A landscape with many valleys, sampled at points; each row gives a point and its height.
A ball rolls from a point to whichever of its 2 nearest points has the largest drop for the distance, and stops where none of them is lower. Distance is the straight distance between rows; heights are no part of it.
Bav h=137: [ 35  15   6  -7  -1 -28 -21  12 -16  11 -39 -13 -30  -8 -27  19 -26   6
  15   6]
fasom h=111: [ -9   7  18 -11  -8   6 -21 -15  41 -19   6  11  18  -1  -1  30  42  10
  -2  12]
fuzov h=296: [-12  -6 -22  -4  -1  25  19  15  -2  35  32  -5  19 -17  -9 -23  -2 -12
   7  13]
Rega h=598: [ -9 -18   0  14  16   1  25  -3 -11 -12   0  11 -16  10  27 -48   9   4
 -14 -27]
giv h=298: [-16 -36 -14  -6   2  24  32  -8  32 -16  -8   5  -3  -7  -7  -4  18 -11
  10  12]
Teb h=500: [ 22   6  -2 -10  -7 -19 -23  11 -24 -26  23  -3  -4  11  -5 -23  -8  40
  11 -44]
vom h=410: [ 19  38   9   3  -1  -6 -12   8 -18  45  10 -16  26  12   3  20 -23   4
 -14   5]
goli h=254: [-28 -19  14 -19  14 -13   1 -22  24 -11   7  -3   2  20   2 -28  25  21
   1  -6]
Sofer h=735: [-11   0 -13 -18  -3 -17 -28  12  19 -13  13  13 -18 -26  -5  -2  11   6
  31   4]
Voleg h=222: [  9 -23  -4   1 -13  15 -10   6  11 -36   0   4 -21 -23  -9   7  28  -9
  20   7]
Kibal h=150: [ 14  -6   5  -1  -9   4 -13   4   3 -34   3   7 -13  -3  -5   2  33  19
   4  -4]
gep h=351: [ 21  41  17  -9   6  -5 -25  10  -4  55  -6 -31  14  -5 -12  19 -26 -19
   3  19]
piz h=180: [ -9 -17  14   5  -7 -21  15  17  21  20 -35 -15 -16   0 -11  30  -8   5
   6  19]
kosul h=46: [-12  -6  28  -8 -12   1 -14  -1  26  -2   5 -18  12   7  -3  19  33  13
   4   4]
Bizat h=431: [ 12  16 -24 -25  -8 -10 -22  10   1  11   4  13   3 -23 -34  12 -17 -18
  24  16]
pemak h=419: [-18   6   4  16  14  11  -6 -22   8   1 -15  -8   1  -9  27  28  -7 -36
   0  21]
nef h=276: [-12 -32  -6   2  -8  33  26  -1  26  -8 -13 -11  -1 -13  -3  17  17 -31
   9  16]
zoku h=575: [ 24  19   2   6  -4 -22 -17  14 -30  -8  13   3  -5   8  10 -12 -28  31
   3 -37]
Boto h=531: [ 21   2   6  30  -3  12  26  11  -9 -17  -3  31  -4  13  23 -17  15  17
 -30 -24]
tifa h=221: [-25 -29  -7 -27  -8   7  31   3  23  23  -3   0  15  22 -16 -15  15  17
  -3   6]
pum h=665: [  4  -8  25  19  -2  -6   1  -4 -31  -9  14 -22  -1  14  11 -31 -24   8
  -7 -44]
mideg h=638: [ 25  32 -12   5 -14  10 -20   4 -27   4  15   5  17  -3   2  19 -10  -5
  -7   0]
nulig h=173: [ -7  -3  24 -21   7 -10 -10 -14  34 -10  21   9   7  16   2 -16  47  34
  -2  -5]
votus h=517: [ 14  12 -25  13  -1   7  -2  29 -13 -20   7  31 -20 -21  15   7  13   3
   4  10]
biz h=557: [ 29  12 -29  17 -12  12   3  25 -36 -21   0  25 -15 -16  -3   6  -8  -4
  -2  -3]
mige h=309: [ 30  23  17  -3   4   0 -21 -10 -17  36 -20 -35   0  -7 -24  12 -32 -23
   2   9]
suket h=491: [ 38   1   4  20  -2  11   6  18   4 -15  13  34  -8   5  26 -14  42  18
 -20 -19]
Gef h=479: [-24   2 -17 -11   2  20  34   2  44  14 -11  24  25   7   9  26  16  -4
  -9  28]
vato h=361: [-10 -10 -20   2   2  34  30   0 -13  24  23  -2  26  -2   6 -28   4 -22
 -10   2]
Nivef h=728: [-10  11 -15 -32  -6 -19 -29   6  31 -10  14  27   5 -25 -20  10  13   6
  25  11]
Vok h=489: [-12   0 -10  -7 -11  11  20  -9  24   2  -8  21  21  -4 -24  28  13   6
  -9  26]
tebek h=424: [-12 -12  13   4   2  -2  11 -27  -7 -25 -16   0   3  25   0   0  10  13
 -18  -7]
tenal h=105: [-24 -17  12 -17  -8 -11  -4   4  46   3   3 -13   7 -16 -14  18  14  -2
  15   6]
kibo h=379: [ 21  26  -9 -25  -8 -27 -31  17  -8  22   4  -4  -3  -7 -22   9 -16   2
  27   0]
taz h=202: [ 15  -2  13  10 -11 -25  -6  24  -5  15 -33 -16 -29  -3 -15  29  -9  16
   9  12]
Gife h=357: [ -6   8  -3  22   5  32   4  -1   3  -4  11   7   9 -13  34   5  21 -22
  -8   7]
zemev h=274: [-16  23  11  10  29 -16 -11 -28 -17  22  -6 -14   4  13  30 -10 -34 -22
 -14  -2]
fenul h=311: [ 18 -14  15   1   0   7  -4  -6  -4 -31  28   6  -1  11  -2 -33  26  17
  -9 -32]
rinep h=688: [  3   8 -17   2   4  -3  -1 -11 -19 -16  16  21  -2  -8  -8 -19 -13   8
  -3  -2]
soso h=485: [ 14  27 -33   3   0  12 -19  18 -12 -24  10  33  -5 -20  15  16  11 -18
  14  14]
fure h=613: [ 35  34 -10  16  -5   9  -4  15 -38  14   9   9  18   3   0  14 -36  -9
 -16  -2]
Vuni h=408: [ -1   1 -13   3   3  25  31   1  -4  15  18  19  26   9  10 -26  14   2
 -25  -4]
pubup h=393: [ -5   7   8  22   3  24 -11 -12   4 -17  -5   2  -1 -17  31  27  17 -24
   0  15]
mupip h=126: [-26 -27  12 -19  -8 -24   5   1  58   6 -19 -15   7 -13 -24  33  -3 -11
   6   4]
tukov h=646: [  2 -21  16  13  -8 -14 -19  18 -12  -7  -8 -31 -36 -13   3   2  -1  -1
  22  -3]
Saz h=310: [  6  -5   3  19  17  -9   2 -19 -23   1 -33 -13 -28  -8  -3   3 -32 -24
   0  10]
puf h=685: [ 11   5   8   8  -7  -8 -33   3 -25 -15  10 -21 -17  -8  13  -2  -3  -3
  15 -17]
tapi h=591: [ 35  19  -8  30 -14  15  11  23 -40  -8   2  18   2  -2   8   7 -28  -1
 -17 -18]
Fuf h=443: [-37 -10  13 -15   3  -1   4 -33  19  -8 -19  -2  16  38   6   8  12   5
 -16   5]
Bemob h=487: [ -5  36  -3   8  23 -19 -20  -5  -7   1   9  17  -3  -2  20   6 -19  -4
  -5  18]
rezel h=499: [ 10  -4   3  -7 -28   8  15   0   5   1  -3   5  23  14 -39  29  15  28
 -11  13]
Reguf h=163: [-15 -32   9   3  -2  -8  17  -2  11   1 -34 -23 -17   4 -13  17  -7 -12
  11  13]
tuta h=457: [  8  16 -28 -17  -9   4 -26  15  -2 -10   8  18   3 -30  -9  19   6 -27
  29  15]
ger h=690: [ -5 -17  19   4   1  -5  -5 -16 -23  -9  17 -29   2  14  -6 -23  -9   6
  -3 -25]
lufel h=619: [  4 -18   6  -8 -18 -24 -18  30  -6  -7   2 -20 -33  -9 -14  -6   8  22
  27  -7]
todi h=726: [  2 -23   5   7  -2   0  -9  -2 -30   3  11 -35 -14 -13 -13 -27 -15 -15
  14 -12]
Pazen h=271: [ 36  38   5 -19   3 -31 -42  13 -17  18 -20 -19 -14   2  -9  17 -23   7
  22  -8]
Ranu h=459: [-10  21  11  -4  33 -19 -16 -15  29  18 -26  -8 -11 -17   3  20 -30 -31
  11  25]
rorof h=626: [ 12   9   8  21   1 -14  -1  20 -29   6  11  -8 -12   4  21 -19 -23  16
  -6 -29]
nug h=358: [  2  -5   3  18  -7  15  35   2 -30   9  -7   3  15  21  11 -21 -19  -2
 -29 -27]
getir h=470: [ -3  26 -12   7   8  -8   2  11  -2  10   9  24   9   2   8  12  -4  12
 -12  21]
mup h=746: [-16  -1 -15  -4   7   7   0   1  18  -2  13   9  -6 -25   3   0   4 -11
  16  19]
Fugu h=315: [-16  -8  -8  10   8  29  21  -1  11   9  -4  -7   5   2  36   2  19 -22
  -6  10]
Dil h=409: [-13  25   8  24  24  -9  -6  -7  -9   3   7   8   1   6  43  -4 -13  -4
 -15  -3]
lasip h=116: [ 10  19  12  17  20  -8 -10 -21 -34  17  -9 -21   1   6   7  -8 -45 -24
 -13  -9]
Zasov h=439: [-14  10 -17   4  12   2  30   6   4  15   6  26  11  12  12 -12   3  19
 -18  10]
fabu h=442: [-18   6  10   3  33  -1  -2 -30  14  18 -38 -19  -7   2  24  19 -32 -50
   5  22]
felin h=710: [ -2   8 -13 -15  -4  -4  -5 -30  -7 -11  21  15  22   1 -33  -6 -10  17
  -7   4]
vot h=367: [ -4  -6  -8  18  11   3  12 -29 -29 -12 -13   0 -10  -1   0 -10 -26 -22
 -11   1]
Rul h=405: [ 27  -4  17  -1  -5   5 -19  -4 -18 -47  27   2   1  13  -4 -25   2  23
  -1 -51]
notoz h=467: [-37 -10 -17 -30   0  10  27 -10  40  18 -25   7  11  25  10  12  -4  -5
  -7  18]
Papan h=406: [ -7 -19   3  15   0   5  22 -31 -24 -29 -30   3  -4  21  -7   1 -13  -7
 -22  -4]
Sula h=245: [ 24  10   6  12  15  -1 -14 -10 -31  18 -23 -27 -22 -18 -13  -3 -39 -31
   3   6]
bize h=720: [-13  12 -17 -25  -2  -7  -7 -19  17 -10  22  28  15 -15 -28  -3   3  14
   5  14]
sos h=390: [ 13 -11   9  30 -15  18  29  18 -32   8 -10 -16   2  14  18  -7  -3  -3
 -20 -21]
Mupob h=228: [-15  -7 -15 -13 -10  10  17  27  20  40  27  -5  16 -17 -16  -9   6   4
  14  13]
kap h=275: [-20 -15   0  -8  -7   4  24   7   0  36 -10 -20  13  21   3  -8   3   8
  -8   2]
puz h=27: [ 16  19   6  -8 -13   2 -29  -6   7 -30  17  13   9   8   6  11  32  27
  -1 -12]
dof h=143: [ -5   6  13 -16  -1  -3 -22 -21  35 -26  16  22  14   5  -6   4  41  28
  -1   4]
folop h=650: [-13  -6 -18  10  22  -1  15  -4 -15  -9  19  20 -13 -11  10 -42  -7   3
  -1  -5]
febu h=420: [ 37 -14   3   3  -9  17   2  13   3 -13  30  16  -1   2   4 -25  44  14
  -8 -22]
soz h=144: [-21 -33  14 -12   1 -12   3 -12  32   5 -29 -31  -6  -9 -19  20 -16 -31
  15   8]
pemo h=578: [ 13  -1   3 -15 -12 -24 -27  20 -10 -18  15 -11 -20   5  -4 -12  15  38
  26 -24]
Dediv h=321: [ -3  -4  -9   4  -2   0  29   1 -27  32  -8 -11  14  20  -5 -11 -22   2
 -19  -2]
Dabi h=558: [  9 -17   3  22   3  -1  31  14 -17 -20 -13  19 -24  12   9 -28   4  23
 -17 -22]
daz h=456: [-45 -10  -3 -25  10 -14   6 -31  36   7 -23   0   9  24   8   7  -9  -3
  -5  12]
Pazuf h=258: [ -2 -38   9   4 -18  23   5  14  21 -18 -12 -19 -11 -18 -15  21  21 -21
  15  10]
lileg h=333: [-21 -29  -6 -18  12  16  18 -17  20   3   3  -4   5  22  13 -36  27  -4
  -7  -6]
fanal h=162: [-24  -9   0 -24  -7 -12  15  16  38  35  11  -3  18  -1 -20  -3  10  24
   6  10]

For each start below, name the point where the ball stops.
biz -> Bav
todi -> Teb
piz -> kosul
nef -> puz
Gef -> Sula
Zasov -> fanal
rinep -> fenul
giv -> puz
puf -> Teb
goli -> kosul

Call two points neighbours if one is among the 2 nearest of the other. Go from one point of each pair to the other, from neighbour to neighbour, staying as low as possible. Name the highest point that can't be avoided.
Bav and Sula -> Bemob
kosul and Bav -> taz
fanal and puz -> lileg
puz and kosul -> dof

Write out the way that a ball takes from each point below.
sos -> Dediv, kap, tifa, fanal
Nivef -> bize, felin, rinep, folop, Rega, Dabi, Boto, suket, febu, fenul
fure -> tapi, biz, votus, soso, tuta, Bizat, kibo, Pazen, Bav
Vok -> Gef, notoz, daz, Fuf, tebek, Papan, vot, Saz, Sula
